Each row is a point on a landscape with many peaks, with its height.
From any point a climber takes the steepest step (rise divided by distance) to one of its 2 nearest points. It stops when none of these is higher. Distance is the straight distance between rows; heights are no part of it.
Nimus: [127, 91, 110, 102, 106, 95, 83, 125, 90, 104, 65, 56, 116, 105, 105, 38, 85, 128, 89, 96]  h=97
zod: [102, 148, 100, 113, 96, 121, 81, 103, 81, 102, 88, 83, 97, 95, 99, 78, 80, 132, 112, 119]  h=147
nim: [104, 112, 98, 76, 112, 122, 87, 72, 109, 79, 75, 100, 98, 113, 79, 90, 86, 78, 99, 107]  h=405
kozub: [105, 105, 81, 74, 121, 80, 80, 116, 92, 85, 72, 84, 99, 128, 87, 52, 66, 106, 78, 113]  h=96
vuki: [79, 115, 94, 143, 92, 105, 119, 111, 94, 110, 96, 107, 134, 76, 78, 139, 79, 101, 145, 81]  h=148
Kenub: [87, 102, 107, 108, 108, 103, 81, 113, 105, 83, 142, 103, 57, 127, 88, 134, 135, 86, 104, 127]  h=199
pusa: [108, 109, 90, 68, 70, 109, 119, 84, 89, 109, 108, 91, 91, 92, 130, 97, 95, 131, 61, 111]  h=281
loruz: [128, 119, 109, 86, 92, 121, 116, 77, 91, 100, 97, 71, 110, 101, 114, 61, 79, 123, 84, 98]  h=411
Kem: [87, 82, 115, 157, 93, 107, 101, 114, 89, 105, 106, 104, 115, 92, 84, 143, 92, 97, 154, 78]  h=129
gogug: [72, 121, 54, 133, 87, 118, 91, 120, 116, 84, 80, 141, 142, 66, 84, 119, 89, 120, 123, 85]  h=8
felam: [105, 113, 90, 78, 79, 112, 105, 82, 77, 97, 100, 93, 84, 112, 119, 119, 95, 112, 76, 118]  h=266
mas: [98, 98, 71, 66, 129, 79, 124, 116, 116, 91, 112, 93, 79, 134, 106, 100, 121, 49, 73, 94]  h=93
riti: [101, 74, 96, 85, 126, 65, 99, 127, 117, 111, 136, 101, 46, 133, 115, 89, 144, 77, 71, 102]  h=135
Pora: [99, 78, 135, 113, 123, 96, 82, 78, 96, 88, 96, 116, 108, 105, 99, 110, 99, 71, 106, 96]  h=544
gazof: [116, 92, 101, 81, 81, 100, 150, 83, 89, 121, 126, 78, 110, 85, 128, 97, 97, 111, 74, 90]  h=308
neti: [121, 101, 113, 72, 121, 90, 127, 94, 105, 90, 110, 108, 83, 108, 108, 96, 118, 81, 56, 73]  h=412
videg: [101, 84, 99, 86, 122, 52, 109, 108, 106, 97, 113, 95, 61, 132, 114, 105, 138, 71, 78, 106]  h=114
Vorod: [99, 74, 106, 127, 90, 101, 122, 72, 111, 130, 93, 90, 130, 90, 97, 107, 90, 73, 148, 94]  h=524
Lipar: [82, 132, 119, 114, 110, 104, 110, 81, 82, 116, 103, 96, 106, 82, 110, 124, 92, 91, 128, 101]  h=183
Sib: [93, 91, 135, 132, 80, 110, 121, 99, 95, 103, 154, 101, 86, 91, 127, 134, 108, 112, 119, 97]  h=238
Diram: [109, 112, 100, 116, 85, 115, 105, 77, 113, 116, 87, 75, 138, 87, 93, 56, 65, 113, 142, 109]  h=532
Pafib: [106, 74, 124, 118, 106, 81, 53, 109, 78, 99, 116, 110, 63, 130, 92, 101, 116, 107, 110, 106]  h=387
demul: [102, 71, 98, 88, 127, 62, 89, 104, 102, 90, 82, 88, 75, 137, 103, 106, 133, 59, 90, 100]  h=106
Bufib: [110, 88, 128, 80, 110, 93, 124, 86, 107, 105, 128, 126, 79, 86, 111, 106, 108, 102, 57, 95]  h=371
Vez: [94, 112, 102, 115, 88, 114, 123, 72, 108, 120, 88, 80, 122, 88, 97, 93, 68, 101, 148, 102]  h=586
fugug: [91, 80, 102, 107, 116, 81, 79, 107, 107, 95, 142, 99, 52, 148, 95, 109, 138, 88, 101, 137]  h=173
Dovus: [119, 119, 95, 64, 113, 87, 135, 107, 103, 77, 102, 104, 108, 109, 121, 84, 104, 87, 60, 67]  h=427
kop: [73, 115, 98, 115, 114, 101, 85, 109, 108, 68, 119, 107, 84, 122, 71, 146, 126, 71, 119, 124]  h=174
Kozog: [95, 108, 105, 83, 67, 129, 106, 95, 114, 122, 123, 120, 81, 67, 110, 126, 98, 120, 66, 108]  h=44
mifos: [117, 127, 94, 59, 112, 102, 104, 117, 104, 82, 110, 90, 86, 111, 112, 49, 81, 116, 54, 103]  h=380
lagup: [73, 119, 53, 129, 67, 117, 81, 129, 115, 93, 73, 119, 140, 65, 101, 96, 85, 138, 138, 102]  h=14
Makeb: [95, 71, 69, 99, 82, 94, 110, 75, 109, 127, 68, 110, 159, 75, 94, 78, 84, 108, 117, 93]  h=52
binul: [114, 70, 136, 116, 117, 92, 85, 88, 86, 102, 121, 113, 80, 120, 103, 109, 106, 92, 93, 95]  h=460
Likuf: [96, 85, 57, 69, 104, 89, 88, 95, 106, 95, 49, 106, 129, 98, 82, 87, 97, 88, 86, 103]  h=70
Vavu: [91, 66, 116, 109, 119, 91, 77, 85, 106, 109, 72, 123, 117, 81, 88, 112, 111, 76, 115, 96]  h=632
delad: [122, 121, 103, 75, 104, 93, 121, 136, 96, 78, 103, 80, 104, 107, 127, 40, 85, 130, 64, 81]  h=426
fomur: [108, 97, 71, 49, 106, 111, 113, 105, 108, 107, 126, 103, 69, 111, 100, 99, 115, 81, 42, 104]  h=326
Loda: [105, 96, 69, 49, 95, 98, 117, 125, 126, 103, 123, 118, 83, 97, 109, 95, 106, 90, 30, 87]  h=309
diso: [126, 70, 119, 93, 95, 90, 146, 89, 87, 119, 128, 81, 103, 93, 122, 104, 123, 101, 78, 71]  h=347
dizag: [77, 106, 70, 89, 105, 88, 79, 91, 117, 100, 64, 115, 99, 103, 82, 115, 100, 74, 117, 128]  h=142
bif: [93, 151, 106, 103, 96, 116, 103, 93, 83, 108, 104, 94, 91, 91, 116, 94, 70, 116, 116, 110]  h=162
Bezi: [113, 97, 114, 90, 128, 100, 108, 76, 85, 96, 94, 105, 104, 107, 103, 100, 100, 69, 76, 84]  h=464
dipog: [109, 79, 72, 108, 85, 90, 86, 98, 107, 120, 62, 99, 153, 83, 97, 43, 83, 131, 109, 105]  h=41
Der: [101, 100, 119, 98, 84, 116, 108, 105, 93, 118, 133, 122, 60, 90, 103, 142, 106, 114, 84, 103]  h=53
Zuv: [102, 76, 112, 98, 112, 87, 122, 74, 104, 116, 78, 88, 120, 90, 107, 97, 79, 79, 119, 79]  h=468
nub: [109, 91, 104, 82, 114, 76, 148, 88, 101, 96, 79, 89, 121, 104, 110, 89, 74, 85, 104, 69]  h=508
sofe: [90, 88, 91, 92, 116, 70, 84, 87, 105, 102, 71, 101, 84, 117, 94, 124, 117, 64, 111, 113]  h=128
Poka: [114, 117, 123, 112, 106, 111, 80, 115, 85, 113, 73, 67, 102, 96, 91, 57, 77, 133, 117, 116]  h=126
Nadol: [104, 89, 113, 117, 84, 110, 113, 63, 84, 92, 108, 88, 120, 107, 117, 128, 96, 98, 114, 103]  h=215
Suk: [88, 74, 74, 82, 101, 79, 91, 84, 97, 111, 58, 119, 143, 89, 92, 103, 95, 96, 96, 101]  h=62
fazo: [75, 89, 105, 137, 99, 108, 78, 117, 110, 77, 87, 120, 125, 75, 76, 146, 124, 91, 131, 92]  h=137
megi: [91, 83, 146, 134, 89, 94, 96, 117, 85, 99, 146, 98, 69, 100, 121, 127, 109, 125, 122, 96]  h=274
lik: [98, 108, 88, 86, 104, 110, 96, 91, 91, 96, 121, 98, 64, 125, 97, 137, 126, 77, 89, 126]  h=225
Kef: [107, 108, 114, 115, 89, 134, 108, 108, 87, 94, 129, 119, 81, 103, 99, 152, 93, 108, 96, 90]  h=66
timu: [90, 88, 140, 92, 102, 87, 83, 106, 113, 92, 147, 116, 52, 98, 99, 101, 137, 109, 84, 116]  h=297
vizi: [93, 146, 77, 111, 100, 107, 63, 103, 99, 102, 63, 100, 103, 104, 87, 78, 80, 113, 117, 119]  h=132
Popib: [82, 112, 74, 124, 81, 116, 62, 128, 114, 105, 68, 117, 126, 68, 86, 74, 87, 143, 133, 116]  h=20
tibi: [107, 118, 84, 97, 115, 92, 57, 113, 105, 95, 67, 86, 97, 121, 81, 48, 81, 109, 99, 135]  h=113
biz: [128, 57, 132, 99, 96, 81, 126, 101, 94, 104, 119, 95, 84, 107, 131, 107, 123, 106, 70, 68]  h=399
fikul: [121, 109, 104, 103, 91, 108, 125, 86, 93, 112, 104, 57, 130, 98, 101, 39, 77, 117, 109, 101]  h=463
rud: [100, 120, 87, 96, 90, 120, 88, 82, 76, 91, 92, 92, 95, 117, 98, 136, 104, 93, 97, 115]  h=248
tisub: [119, 79, 90, 58, 80, 99, 132, 117, 120, 101, 112, 111, 92, 86, 121, 108, 114, 102, 36, 73]  h=289
leged: [69, 104, 85, 122, 107, 106, 79, 125, 112, 64, 95, 118, 103, 103, 62, 148, 116, 73, 132, 105]  h=155
tur: [99, 86, 122, 80, 96, 88, 61, 120, 116, 102, 147, 94, 38, 111, 96, 62, 135, 121, 84, 111]  h=247
gusa: [98, 96, 126, 156, 107, 110, 94, 126, 83, 86, 119, 106, 109, 100, 73, 145, 105, 103, 127, 72]  h=108
gozod: [96, 102, 116, 117, 79, 114, 128, 76, 80, 108, 140, 86, 109, 91, 129, 130, 100, 109, 110, 110]  h=207
lokup: [84, 138, 90, 117, 99, 109, 97, 97, 95, 101, 77, 103, 121, 78, 84, 124, 88, 93, 132, 101]  h=164
Num: [79, 90, 69, 130, 76, 127, 109, 99, 129, 122, 95, 119, 146, 47, 92, 107, 97, 96, 159, 91]  h=496
lipuv: [111, 121, 108, 84, 98, 113, 95, 73, 101, 83, 68, 83, 108, 104, 92, 63, 81, 107, 96, 108]  h=370
vuri: [101, 75, 135, 89, 107, 81, 101, 104, 114, 106, 145, 127, 72, 88, 108, 100, 131, 107, 60, 105]  h=335
gomes: [113, 110, 123, 142, 102, 124, 96, 105, 80, 81, 115, 116, 92, 114, 85, 143, 112, 98, 115, 82]  h=86
gupe: [74, 121, 75, 109, 99, 96, 86, 102, 112, 105, 60, 126, 107, 83, 78, 132, 112, 85, 131, 110]  h=151
bovof: [106, 120, 80, 53, 115, 106, 109, 101, 94, 90, 112, 93, 82, 107, 99, 72, 97, 90, 50, 110]  h=349
ribog: [80, 105, 83, 126, 75, 121, 107, 94, 126, 111, 79, 97, 142, 67, 92, 98, 78, 104, 162, 97]  h=531
Gikas: [105, 90, 91, 129, 87, 106, 64, 111, 113, 124, 58, 100, 128, 86, 91, 46, 77, 139, 126, 118]  h=31
nem: [104, 100, 70, 65, 120, 88, 94, 107, 91, 95, 67, 90, 104, 120, 92, 86, 85, 77, 74, 89]  h=80
nika: [118, 121, 93, 74, 105, 89, 130, 113, 92, 78, 91, 88, 130, 109, 124, 53, 77, 109, 77, 67]  h=481
melav: [94, 93, 132, 139, 98, 93, 67, 123, 82, 94, 114, 98, 71, 116, 94, 118, 119, 120, 134, 98]  h=329

For each start below, name the point where the climber stops.
lipuv: Vez
gozod: Vavu
lik: biz
Suk: Lipar
Kozog: biz
Loda: nika
lagup: Lipar
